Points, in no order, along strands that fork, close into loops and pass close to each other.
Points whose rows are less than 57.6 apart are linked; no others are. Some points are linked to none.
(208): [  8  -6 -14 -25  15 -10  11 -11 -18 -17 -15   0  -8 -23 -13  13  -2  -9
   1  34 -14  -8   9   1   0  -1 -11 -15   1  20  15 -15  10 -11  16  13]
(367): [ -2   2   5  -1   2  23  13 -14  -8  -4 -18  22  14  -5  19  22   1 -11
   5  -7 -10  10   3 -11  -3   0 -22   7  -2  -4  -4   6   3 -11 -19   5]
(858): [-25 -11   6  16  21  -9  11  -1   3 -15 -10  -6  -1  10  -4  -6  -6 -12
 -26   2 -38   9  11  -7   3 -19 -19   5  -9  11   4  -5  -2  11 -18  -8]
(418): [-36  -1   7  18   9  10   1   2   2   5  14 -13  11  17   4 -26  -9   0
   2 -12  -6  10   0 -23  -1 -16  -5  -1 -11  -3  17 -18  -3  10   5  12]
(1187): [-29  -5   7  23  17  -6   9  -2  13 -10  -7  -8   0  25  14 -14  -2 -12
 -25  -9 -24   9   5 -16  -1 -19 -18  10   3   9  11  -5   9   7 -13  -1]
(755): [ -6   0   2  15 -20  -3   6   5  22  13   3   0 -12  20  29  -2  14   2
  -8 -28   5  14 -11 -12 -11  11 -17  12  13  -7  -9  12   4  -3  -8 -11]
(479): [  1  -3  -3   2 -20  -3  18  -2  12  -3   5   7 -19  -5  13  -5  21  -2
 -23   4   6 -11  -6   5  -2  -7   6  -8   7  21  -5  12   0  -6   0  -9]
(641): [-11   5  34  27 -14  43  -5  -2  -4 -14  -7   4  17   5   0 -11 -11  12
 -13 -17  -2  19  10 -17   2  -4   0  13  -7 -28 -14  -1  -3  -6 -18 -14]
(744): [-22  -1 -13  -8   3  26   0   7 -26 -11  31  -5  -9 -13 -16 -14   0   4
   3   6 -16  -9   6   4  15  22  -7  -1 -33  12   0 -23 -14  -5 -12 -10]
(1100): [ 31   2  -1 -23  -7   0 -16   6  -5  27  10   4  -2   4  16  10  -9   9
  34   9   5   6  -2  -8  -5  14  23 -13  -7 -12   8 -11 -14   6   7  14]
(528): [ 14   5   4 -13  -2 -36   8  12  22   4   0   6  -7   6  21  17  29  -2
  -3 -18   7  12 -13  13 -12   8 -23   5  32  15  -5  26  14   8  -3   2]
(86): [ 12  -5  -6  -9  -9  -7 -21   2   0  26  16  -6  -1  -1  -8 -12 -12  10
  30   2   8  -5  -2 -16  -2  10  19  -9 -11 -15   4  -5 -27   2  16  -2]
(581): [ -1 -10  -5  -3  -8  16  -6 -24 -17 -19 -12  12  16 -16 -11  -8  -9   7
  11   1 -13  -5  10   7 -10  -6  -1  13 -20 -15  -7  -6   6 -14  -7 -12]
(921): [ 25  23 -12 -17   9 -29   8  20 -10   2  -2  -5   8   1  30  22  -7  -7
  -1   1   2   2  -4   4 -11  17  -6   6   8  -1   4 -13  20  13  21  24]
(130): [  8  -4 -15 -13  -9  30  -8 -15 -15  -7 -11   7  15 -11  -6   9 -13  13
  20  -5  -1   1  14   5  -2   6  15  17 -15 -20  -8  -3   3 -16  -7 -12]
(110): [  2  -1 -12 -11   2  36 -15  -4  -1   4   1   1   2 -12  -4   8 -15   5
  21   4   4  13  19  -9   8  15  28 -13  17  -5   5   5 -16  -8  -9  -3]
(1072): [-26 -16   5  23  14   1  -5 -18  -5 -15 -12  -6 -13  -3  -9 -35  -6  -1
 -20  17 -30   3   3 -14   4 -18 -10 -10  -2  -1  19 -18   3  -9  -3   7]
(725): [-14 -10  -5   2  14  13  23  -7 -16   0  13  -2 -13  -1   8  -5   9  -5
 -12  29 -11 -10 -11  10   3  -1  -1  -9 -27  29   8 -22  14   4  -5   9]
(1002): [ 25   4  -7 -27  13  -9  -6   2   7   9 -19   7   7  -2   3  26 -14 -12
  18   2   8  11   7  -2   3   4  13 -10  18  -2   6   6  -1   2   1  12]
(659): [ -2 -10   7   0 -13  25   8 -24  -5   2 -16  19  14 -11  -3  15  -5   3
   9   1   0  -6  -1 -13   0   7 -10   6  -2 -15  -2  11 -13  -2 -11  -1]
(1369): [ -3  -9  -1  -9  13 -29 -15  -9  -9   8  19 -11   9 -14 -23 -13 -21 -10
  22   7 -23  -6  -3 -20 -10  14  -4  -6   4  -9  11 -17 -19  -4  22   7]
(1030): [-20  -4  -7   4  19   0  -8   2  12  -8  -9 -11  -1   0  -1  -6 -21  -6
 -13   3 -11   6  12 -23   6   8  18  -3  15  -5  12   1 -17 -11   0 -12]
(860): [-14  -6   1   7  19 -13  25   6  12 -22 -13   0   3   4   3  12   1 -14
 -28   8 -35   0   8  -4   3  -8 -20   3  -3  23   0   3  -5   5 -19 -13]
(22): [-11  -8   5   5  10 -17 -12 -12   6  -6  -4  -4  18  -6 -24  -6 -12  -3
  11  -1  -1  -8  -4 -11  -6  -6  -4   4  16 -19   7   6 -27  10   6   2]
(1197): [-31 -10  14   8  -1  53 -13  -2 -17 -15   9   0   5  -2  -4 -17 -14  12
  -7   1  -9  10   8 -11   4   1   5 -11 -20  -5   5 -23   0  -2 -27   8]
(105): [-16  -2  12  18 -16  -2  18   1  -1   1  11   6  12  -3  -4   0   6  -4
  -5 -15   0 -25  -4 -13  -4  -2 -24   0 -32  10   3   1  -7   6   5   1]
(647): [-13  -4  19  17 -16  32   1 -15  -2 -10 -15  17  12  -8   0  -2  -5   4
  -8   1  -2   2   5 -19  -3   0  -9   0  -4 -16 -10   8 -13  -1 -18 -13]
(1198): [ 23  16  -3 -21  -6  -8  -7  16   4  28   7   8  -8   5  24  10  -2  -3
  23   4  12  12  -4   3  -1  14  23 -20   9  -1   5  -4  -5   8   6  12]
(1219): [ 14  22 -14 -12  18 -31  10  26  -2   0  -5  -6  -5  -1  40  22   4  -4
   1 -13   4  16 -10   9 -19  21 -22   8  20   0   1  -2  19   3   7  19]
(4): [ 25  -7 -11 -15 -25  -2   4 -12   0  -6 -13   2  -8 -20 -10  -7  -1  17
   8   7  16 -20  -5  11  -3   0   8   6 -16 -17 -17   2  -4  -2  14  -5]
(113): [  4  -9   0  10  -7 -26  -1  -7  -4  10  21 -12  -9  -7  -6 -21  11  -7
   3   4  -2 -20 -10   7 -11 -17   0  -4 -14   8   3  -9  -5   3  21   8]
(854): [-13  -5 -12  -1  17  12  31  -2 -19   2   6 -11 -19  11   7  -5  -3  -4
 -13  24 -18   1  -7  17  -1  -5  -5   6 -31  21   2 -20  27   3   2   5]
(62): [ 17  12 -15 -15 -12  -1   9   0 -18 -14  -2   3   7 -13   3   4   2   5
  11  15  13 -17  -1  17  -4 -12  -6   0  -9   8  -4  -8   6   5  12  14]
(292): [ 17  -8  10  -2  -7   3  -1 -19  -7  19 -10   7  20  -1  13  24  -6  -2
  25 -17   1  -3 -12 -12 -11   3 -14  10 -10 -29   0  -4  11   1   9  14]
(608): [ 23  10  -3 -16 -20 -38  15  20  15   9   8   5  -1  -2  11   3  21  12
  -3 -11  16  -9 -14  16 -12  -1   2   2   0   7  -3  13   3  23  18   7]
(465): [ -1   6   1  -3   5  26 -12   5   0   8 -10   7   3  -1   1  17  -7  -5
  -1  -1   9  20  17  -2  16   9  22  -9  25   4  -4  12  -5  -9 -16 -10]
(767): [ 24   0   5   2 -21   9  -4  11  13  23 -10  10  -3   2 -18  15   5  17
  12 -10  24  10   1   8  24  15  11  26   2 -25 -24  15   3  16   1 -21]
(1342): [-21  -1   0   3  11   4 -11   7  16  -9  -8 -18   8  11  -1 -20 -25   6
   4   1  -2  10  11 -32   4   7  22   7  21 -20  13   0 -26  -8  10  -5]
(1151): [-27 -13   4  11  21  -2  14 -14 -10  11  15 -20  -2  15   0 -19 -18  -8
   2  -2 -23  10  -1 -23  -3 -13  -8   3 -18   6  20 -29  12  11   9   5]
(766): [ 17   7   0 -13   8 -27  12  10  10   0  -5   4   0   5  24  28  18 -11
  -1  -9   3   3  -8   9 -13  14 -28   3  27   6   0  14  14   1   1  13]
(639): [  7  10  -6 -14  22   3  -2   2 -12 -13 -12   7   3  -1  -3  11   1 -10
   4   5   6   9  10  22  12 -16   6  -5   2  15  -4   0  18  -6 -18   5]
(1377): [  3   2 -10  -6 -16  47  -9   3  -9   7   5  -2   7  -4   3  16 -10  18
  18 -13   4  -3  17  -3   8  19  17   9 -23 -13   1   3  -9  -8  -1 -11]
(178): [-31   1  14  13   8  43  -4   5  -4  -9   1  -2  -3   7   9 -11  -5  -1
 -26   4  -6  13   8 -13   7   2  11  -8   1   1   4  -8   2  -3 -25  -2]
(1009): [-10   0 -10  -9   1  37 -25  -1  -7  -4  18 -12   0  -8 -18  -6 -11   7
  11   2   0   9  22  -6   9  19  31  -8   7  -8   3  -4 -18 -10  -7 -13]
(1354): [-20  -5  -2  10  -5  -3  -2  -8  -8  -6  14  -2  -2 -16 -15 -17   0  -6
  -6   8  -3 -16  -6  -5   3   1 -12  -3  -8   2   4  -1 -26   0   7  -6]
(273): [  3  -1 -11  -6 -17   6  -1   3 -12 -10  11   6  -1 -26 -22 -11   6  10
   6   3   5 -27   1  12  10   9 -11   7 -36   4 -15  -1 -11 -10   4 -11]
(1282): [ 19  -3   5  11 -23 -13   5  -5   9  12   4   6  -3  -6  -5  -2  21  12
   4  -5  22 -18 -10  12  -5 -19  -6  11 -12  -6  -6  24  -1   8  11   7]
(1110): [-13   8   1   6   0  44  -3   6  -4   8   7   4  -7   3  16   8   0  -4
 -17  -3  10  14   3  -1   6  15  16 -10   9   5  -6  -3   5  -9 -23 -11]
(648): [  3   6   3   0 -10   5  -7   8  -8   9   9  10   3  -3 -15  -2  15   6
  20  -2  27   8   4  26  10 -17   7 -17   2   7 -11   9  -2  13  -2  -4]
(852): [ -7 -10   0  11 -18  12   0  -6  20  -1 -11  -9  -3   5  -4  -6 -14   6
  -9  -9   4  -4  -1 -26  -2  16   9  21   1 -24 -10   2 -17  -4   8 -23]
(901): [-10   4   5   8  18  17 -19  -7  -9 -21   0 -14 -12  -7 -13 -19 -16  -3
 -26   6 -13   5  17  -3   6  -2  24  -5   4   0  -2 -15   4 -19 -11 -20]
(745): [ -9   0 -15  -5 -12  25 -13   4 -19 -12  22  -5  -6 -15 -20 -14  -4   8
   2  -2  -2  -9  13   2  13  21   5   0 -28  -1  -6 -13 -20 -15  -4 -17]
(611): [-15  -6  -6   4  -9  26  10  -8 -17   4  16   1 -11   2   9  -9  15   1
  -2  14   2 -16 -15   9   1  -3  -2 -14 -32  21   8 -17   7   1  -3  11]
(674): [-18  -5  13  16   3 -16  -9   7  13 -14  -2  -2  18   2 -25 -15   0  14
   4   1  13  -4 -10  -8   2  -6  -4  10  18 -26   1  22 -33  18   3  -7]
(31): [ 25   6  -2 -14  -5 -39  18  10  12   0   5  -9   1   3  10  10   8  -7
  -2   8   3 -15  -6  13 -17 -13  -1   4  11   9   1   1  10  11  23  20]
(718): [-15  -3   7   9   0  17 -15  -4  13  -8  -7 -15   6   3 -11 -21 -24  12
   1  -6  -2   8   8 -26   0  14  20  16  13 -39   3  -3 -24 -11  12 -12]
(837): [ 34  14 -13 -14 -18 -10   9   6  -7   1 -13   8   8  -5  16  12  -5  12
   7  -4  16 -19  -9   4  -6  10  -5  16 -12 -17  -4  -1  12  15  27  21]
(870): [ 16   5 -18 -20   6 -14   2  -1 -17   0   2  -7   1  -2   2   3  -4  -2
  19  14   1  -6  -2  14  -3  -9  12 -11  -3   8   8 -18  12   0  14  18]
(967): [-24   9   5  19 -15  17   5  22   7   5  12   2   8   7   0  -4  -1  16
 -10 -23  12   4   1  -8  10  14   0   1 -11  -2  -1  12 -16   1  -5 -24]
(661): [ 17  12   8  -5 -15  -6  -1   9 -11  16  12  12  -3  -4  -3   3  25   8
  19   3  30   6  -1  27   6 -14   1 -18   4  11  -6  14  13  13   5  15]
(1189): [ 31  -5  18  -6  -5 -13  -6  -8  -1  26  -4   6  20   3   9  24 -11   2
  27  -8   3 -11 -10 -13 -12  11   2  11  -8 -34   2  -3   6   9  20  21]
(415): [ 14   7  -1  -9   6   5  -5  -5  -3 -10 -10   1   8   1   2   4   0  -1
   5   0   1   5   8  26   1 -19   5   8   4  -1 -15   4  15 -11 -12  -2]
(133): [ -5 -11  -2   0  33  16 -16  -6 -11 -14 -10  -8 -16   1 -11 -10  -6  -7
 -23  20 -16   5  14  11  15  -4  18 -11  -8  17  -1 -18  17 -18 -16  -9]
(1057): [  9  17  -9 -14   9   3 -12  20  10  28   3   1 -17  10  19   7   2  -6
   4  -3  13  24  -3   5   6  12  32 -21  23  12  -1   1   4  -7  -7  -2]
(799): [-15  -6  -6  -8  19 -16 -19  -8  -3  -4  11 -11  10 -12 -25 -13 -18  -6
  14   6 -14   1   1 -19   5   8  -6  -4  16 -11  14  -8 -24  -1  11   1]
(272): [ 18  -8   8  16 -27   9  -8 -12   0  17  -6  14   1  -9 -19  -5  13  19
  16   0  18 -14  -8   2   6  -7  -3   6 -17 -19  -9  20  -1   3  10  -3]
(1148): [ 14  12 -14 -34  13   2   1  11  -1 -12 -23   5   2  -8  -5  25  -8  -7
   5   5  12  11  13  14  16  -1   5 -14  15  17   4   9  10  -7  -5   4]
(487): [-10   0  14   9  -2 -18  13   8  13  13  14   4  18  12  11  22   5 -14
   0 -23   5  -4 -17 -10 -15   8 -18  -1  10   4  13   8   1  14   9   6]
(595): [-13 -10   5  17 -16  -1 -11 -12   6  -3   4  -2  -3 -10 -23 -32   3   7
  -2  -5  -1 -18  -5  -8   0  -4 -13   3  -5 -19  -5   9 -22  -6  12  -5]
(1386): [-22 -11  -3  10  29   8  19 -12  -6   9   5 -18 -14  17   6  -9 -14  -8
  -7   9 -28  15   3  -1   1  -9  -1   6 -31  14   9 -25  25   5  -5   3]
(155): [-16   1  13  22   3  14  -8  -3 -13   7  10   6  16   6  -4  -9   0   3
  10  -6   6   2  -4  -5   2 -14  -3  -9   5  -2   7   8 -10  10  -7   5]
(817): [  2  14  32  22 -14  27  -4   5   3  -7  -6   8  15   5  -9   9  -4   9
 -20 -18   7  15   8  -7   2   8  -2  28   4 -20 -27  14  -2   6 -23 -31]
(1202): [-26 -14   4   4  19  16   3 -14 -26  -9  16   0   0 -13 -15 -11  -4  -1
   1  16 -33  -3  -1  -4   2   2 -17  -9 -26  10  13 -25  -1   8 -12   6]
(1250): [ 27  20 -15  -8 -10 -27  17  19 -11  -2  -5  -1   7   0  28  10  -9   1
  -7   0   4 -13 -13   4 -14  16 -11  16   3  -2   2 -13  18  24  32  29]
(888): [ 15  -2   6   5 -33  -9  18  10  18  18   0  17 -17   3  19  17  29  11
  -5  -9  17   6 -18   3  -3  21 -16   4  13   6 -11  27   0   6   3  -7]
(882): [ 14   2 -14 -20 -14  -3  12  -1 -22 -18   2   4  15 -23 -10  14  -6  13
  13  22  10 -25  -2   7  -7   8 -15   3 -14   6   1 -14   2   8  19  12]
(572): [  8   8  14  14 -15  10  -8  12  15  11  -5   5   8   5  -8   9   5  13
  -1 -15  19  14  -1   4  12  13   8  22  11 -23 -23  19  -2  12  -7 -29]
(10): [  6  -2 -20 -25  -4  -6  17 -13 -13 -13  -3   2  -3 -27 -11  17  -8  -6
   4  21  -4 -14   1  -2   4  14  -7  -3  -3   7   5  -7 -12  -2  11  -1]
(341): [ 10   0  -1  -8  21 -24  11   3  11  -7 -16   8   4   6   7  30  13 -17
 -15   2  -3   1   5   5  -1   0 -21  -3  18  26   8   8  12   1  -7   8]
(1316): [-15   1   4  18 -10 -13   5   5  24  10   7  -3  -7  27  20 -12  12  -5
  -8 -27  -2   5 -14 -15 -16  -5 -13  12   1   5  -1   7   4  -1  -2   0]
(360): [ -6  -4  13  11 -12  -9  14   7  -5  15  23   4  20  -5   3  24   1  -2
   5 -11  11 -26  -8 -10  -6   6 -16  -7 -12   7   9  -1   4  12  20   8]
(27): [ 29   4  -4  -6 -12 -12  -4  -9   6  15  -6   3  -9   6  23  -5   1  -1
  12   0   1  -3 -10   5  -7  -9  12   2  -2 -15 -10   3   5  -7   9   9]
(956): [  2  14  10  -1   9   5  -3   7 -17  12  15  11   3   4   8  -2  25  -1
  12   2  20   3 -13  31  -1 -17  -9 -11   6  15  -2   2  22   5  -9  23]
(246): [  5   1  -6  -1 -10   1   4  -5  16  -4  -9  -1  -7   5   9   8  -2  -9
  -8  -8   7   2  -1  -6   0  12  14   6  13  -8  -9   7  -9  -6  -3 -19]
(388): [ 19  17  -5 -18  13 -19 -12  20  18   5  -7  -5 -15  17   6   6   0 -10
   0  -9  15  23   7  16   9  -6  22 -11  21   6  -7   8   8  -9  -6  -3]
(857): [-28   0   8  23  14 -11   4   5  16   4   6  -6  -4  31  15 -13   5 -13
 -18 -15  -8  14 -12  -8  -7 -12 -10  -3  11  14  12  -6   9   5  -7   6]
(543): [  4  -9 -22 -20  28  -3   5  -4 -14 -16 -28   1  -5 -15 -12  17 -13  -5
 -12  29 -15   3  18   4  17   2  -5  -6  -7  26  11 -14   9 -18   2  -1]
(1329): [ -4   2   2   8   2 -39  19   8  16   8  14  -8   7  17  15  14  13 -14
  -9 -14 -12  -2 -14   2 -21  -6 -17   7  10  18   9   4  13  10   5   4]
(1206): [-18 -12   6  23   9  -4  -6 -15   2 -24 -14 -16 -21   3 -12 -32  -8  -3
 -34  13 -34   1  11  -8   0 -13  -3   0   8  -7   4 -10  -3 -20  -1 -12]
(54): [-39  -1   5  13   3  19   1   6  -1 -13   9  -1   1  -4  -3 -19  -5  -3
 -16   5 -10  -2   3 -14   8   6  -5 -10  -6   4   8  -9 -19   6  -9  -8]
(918): [ -4   8   9  19  -6  -2  -5   6   0  16  10  11   3   6   3  -4  21   2
   3 -13  15   9  -5  13   3 -14  -3  -2   8   1  -8  17   2   6  -9  -5]
(1372): [ -1  -8  -9  -6   5  -9   4 -20 -16 -19  -7   1  20 -17 -16  -5  -5  -1
   9   6 -19 -13   2  14 -12 -14 -11  12 -19  -3   1 -13   3  -5   1  -3]
(504): [ -2   9  13  14  -3  -2  -5   8   8  -1   5   7 -10   9  12  -5  26   2
 -16 -12  10  20  -4  16   1 -10  -4  -3  21  10 -17  20  15  -4 -21  -9]
(929): [  5  -3  -7 -12  26  -7   2   0 -13   2  11 -11  -7   8   0   3   6  -9
   6  24   2  -7  -5  14   3  -6  14 -17  -2  24  15 -22  21   2   2  24]
(554): [ -4 -11 -24 -16  29  11  -4 -10 -21 -17 -11  -8 -13 -11 -16  -3  -9   1
  -8  25 -20   5  18  10  14   5  12 -13 -12  18   9 -23  19 -19  -8  -2]
(892): [ 10  -7  17   6   2  -6  15 -17  -9   5  -4   7  20   3  18  30  -1 -13
  11 -14  -5  -8 -10  -7 -22  -3 -28  13   2 -13   1  -3  17  -2   9  22]
(694): [ -4  -1  15   6  -2 -23  -7  12  28   8  -4   2   8  14 -24  -3   1  12
   9  -2  20   6 -12  -8   2  -2   6   7  29 -16  -4  27 -22  24   4 -11]
(1028): [-23  -3  -6  -1  29  14 -20   6  -8  -3  18  -8  -1   8 -16 -10  -4  -5
  10   8   3   4   1   5  12   1  23 -17   4  12  10 -11  -5   6 -18   6]
(562): [-36   9  19  24   7  18 -10  11  -4   3  13  -1  15  22   8 -24   0  10
  -3 -15   8  18  -5  -7   5 -15  -7  -6  -1  -6   8  -1  -1   9  -7   6]
(1173): [  9  -7  -2   1 -10 -20   4 -12  10   6   0  -5  -3   1   2  -4  -3  -8
   6   0  -3 -18 -10 -13 -13  -7   6   2  -1  -7   6   0  -9  -1  17   5]
(459): [-10  -9  11  31 -18  13 -17  -9  -6  -6  -1  -4   0  -2 -15 -31  -3  16
   0 -10   6  -9  -2 -13  -1 -15  -5   1 -16 -21  -6   4  -6 -11   5 -10]
(811): [-18  -8   7  18 -16  36 -17 -10 -16 -11   9  -5   1  -4 -17 -29  -8  16
   1  -7  -6  -6   5 -10   0  -6  -1  -5 -22 -13  -2 -16  -4 -14  -8  -8]
(950): [ 15   9  -3  -8  13 -16 -13  12  20  -7 -13  -6  -4  11 -11   7  -7  -7
  -6 -11   9  18  13   9  10  -9  22  -1  23   1 -10  14   0  -8  -8 -16]
(969): [ 11   8   6   3   6 -26 -17  13  30   4 -12   0  -3  16 -11  -5  -4   2
   2   1   9  17   0  -7   3 -10  14  -7  35  -6  -7  22 -11   8  -2  -6]
(232): [  8   1   7   0   4 -42  23   3  10   2  13  -8   6   6   8  13  14 -12
  -9   3 -11 -16   0  10 -16 -13 -10   7  11  18   7   4  13  10  15  15]
(999): [ 36  -1  -5 -18 -15 -15   5   0  -1  12  -6   4  10   0  12  16  -8   8
  19   1  11 -21 -13  -6  -8  16   5   7 -11 -26   2  -1  -1  12  22  15]
(512): [ -3  -5  10   8  10   7   5 -19  -6   2 -16   8  12   5  19  22  -4 -19
  -1 -11 -14   5   3 -12  -9  -4 -22   6   6  -1   9   5   8  -8 -11   9]
(1032): [ -5   2   6   5   7   5  12   2   4 -14   1   5 -16  -1  10  -5  18  -7
 -29  10  -5  -5   1  15   0 -13   3  -5   2  28  -9   1  14  -8 -20  -3]
(457): [ 18   6   1   1 -25 -24   9  15  16  12   9   5  -2   1  -3   1  23  15
  -3 -17  20 -11 -11  21  -4  -6   1  13 -16   1  -8  22   2  10  10   2]
(1124): [ 11   2   5  -4 -28 -12  13   3  20  10   2  14 -21  -2  10   5  30   7
 -10  -1  14   0  -6   5  -2   0  -3 -10  20  15  -6  27  -1   5   2  -3]
(199): [ 41   3  -1 -29  11 -36  -4   0  21   1 -30   0  -4   1  -8  17 -13 -11
  12   6   3   1   3   3  -2 -12   6  -6  17  -3   1   5   3  -2   9  14]
(169): [ -6   6  -8   0 -16  47  -3   6  -8  12  13  -3  -1   0  14  11   0   3
  -5  -6   6   5  14  -3   6  20  22  -3  -8  -2  -1  -6   1 -11  -6 -18]
(315): [ 41   1  -4 -26   0 -31   3   3  21  -8 -36   2 -14   6   0  18   0 -11
  -2   7   7   4   7   6   2 -12  -8  -4  21   6   4  17   9  -4  13  17]
(628): [  5   0   5   0  -5 -22  -3  15  26   0  -2   5 -14  14  12   4  29   7
  -9 -13   3  21  -6  14  -9   3 -18  -2  39  16 -10  34  13   1 -19 -10]
(1285): [ -9  -7  -4  -1  31   9 -10  -1  -4   5  10  -6  -6  12   1  -5   2 -12
   4  13   2   4  -2  15   8  -2  18 -19   0  19  12 -13  14   3 -14  17]
(1075): [-21  -1 -13 -11  25  13 -27   4 -10  -5  19  -8  -1  -9 -21 -14 -16  -1
  14   9 -11   9  13 -12  10  14  17 -15  14  -4  18  -9 -20  -4  -2   6]
(1247): [ 32  -4   9   9 -26   2  -9   0   8  30 -19  13  -5  -5 -18   5  13  20
  22   3  20   2   0   5  24   8  11  14  -9 -24 -18  12   4  15  14  -7]
(926): [-32 -15  13  17  10  10  -6 -16 -18 -17  10  -1  -6 -13 -12 -33  -5  -1
 -12  14 -29  -3  -5  -6   1 -15 -22 -10 -17   0   8 -21  -4   1 -12  10]
(677): [ 31   5 -13 -20 -18  -5  -1  -6   2   3 -15   1 -13  -2  10  -3  -1   3
   5   5  12  -7   1  16   3  -4  18   6  -3 -16 -14   3  10  -5  12   3]
(772): [  6  -1 -19 -11   6  -8  17  -6   5  -9 -16  -6  -2   3  13  15  -9 -15
 -10   3  -8  -4   6   1   4   4   5  11   5  12   4   0   3  -5   2 -10]
(1055): [-10  -3   7  15   0   6 -19 -10   1 -20  -5 -18 -14  -3 -19 -32  -5   1
 -23   6  -8  -1   9  -7  -3 -12  15  -3  14 -12  -5  -6  -6 -22   3 -17]
(1095): [ -6   6  12  10  10   9  -5   3   4  -4  -2   6 -15   9   7  -8  16 -10
 -27  -1   2  11  -2  12   2 -15   2  -8  14  15 -10  11  16  -6 -27  -3]
(596): [ -4   5  -1  11 -23  -6  12  11  16  17   6  11 -10   9  26  14  26  11
   0 -30  10  15 -18   0 -12  29 -25   5   4   1  -8  18   1  -2  -5  -8]
(905): [-12   0 -17  -7  15   1   5  -4  -3  -9  -2 -12   0  -8  -1   3 -14 -11
  -3   3 -16   1  11  -7   8   5  12   2  -1  10   7  -7 -10 -10   0 -14]
(1196): [ 11   1  -9 -13   7 -16   3 -10  -6 -21 -13  -2  10 -15 -14   0  -2  -1
   1   3  -6  -9   9  29  -9 -27   0  17  -1   0 -11   2   9  -6  -2   0]
(1081): [  8  -8  -1  -5  -4 -21 -22  -2   3  18  21  -9   5  -7 -14 -13 -19   3
  27   0  -4 -16 -15 -22  -7  12   4  -4 -10 -18   6 -13 -26   4  24   4]
(1388): [  0  -3  -6  -7  21 -23  28  10   8 -20 -16   5   4   2   5  25  10 -12
 -27  16 -22  -2  10   5   2   2 -20   4   4  38   3   4  -1   4 -11  -7]
(886): [  6   2  -7 -11 -21   9  -4  -1  -6  -7   1   4  -6 -22 -20  -2   5   7
   4   6  18 -16   2  14  11   3   3  -3 -13  -3 -18   7 -13  -8   4 -13]
(314): [ -8   2  -6   6  -5   0   0   4 -14  15  22  -6  -2   4   7  -9   7   4
  10  -4   3 -12  -8   6  -2  -8   8  -4 -26  12   5 -13   4   2   8   3]

A fork is a point with three links, a tip a point with one. Leave the first point through the second and follow the links. Name the first fork or tip that comes.
(901) / (133) -> (1075)
(1285) / (929) -> (1202)
(415) / (1196) -> (1110)
(767) / (572) -> (766)
(27) / (677) -> (744)
(888) / (1124) -> (504)
(1198) / (1100) -> (799)
(1247) / (272) -> (105)
(677) / (27) -> (918)

How many points has the smallest loop of links through each point below? Write none if it is on no loop.
(718) -> 7
(1187) -> 18
(178) -> 7
(86) -> 13
(745) -> none
(199) -> none

Name the points in between on the shortest way along the links from the first point to the second, in order.
(1095) / (113) -> (504), (918), (155), (562), (418), (1151), (1386), (854), (725), (611), (314)
(1198) / (1110) -> (1100), (86), (1081), (1369), (799), (1075), (1009), (110), (465)
(608) / (1189) -> (457), (1282), (272), (1247), (767), (572), (817), (641), (647), (659), (367), (512), (892), (292)
(1285) / (208) -> (929), (870), (62), (882), (10)
(315) / (178) -> (199), (1002), (1148), (639), (415), (1196), (1372), (581), (130), (1377), (169), (1110)
(562) / (999) -> (155), (918), (504), (628), (528), (766), (1219), (921), (1250), (837)
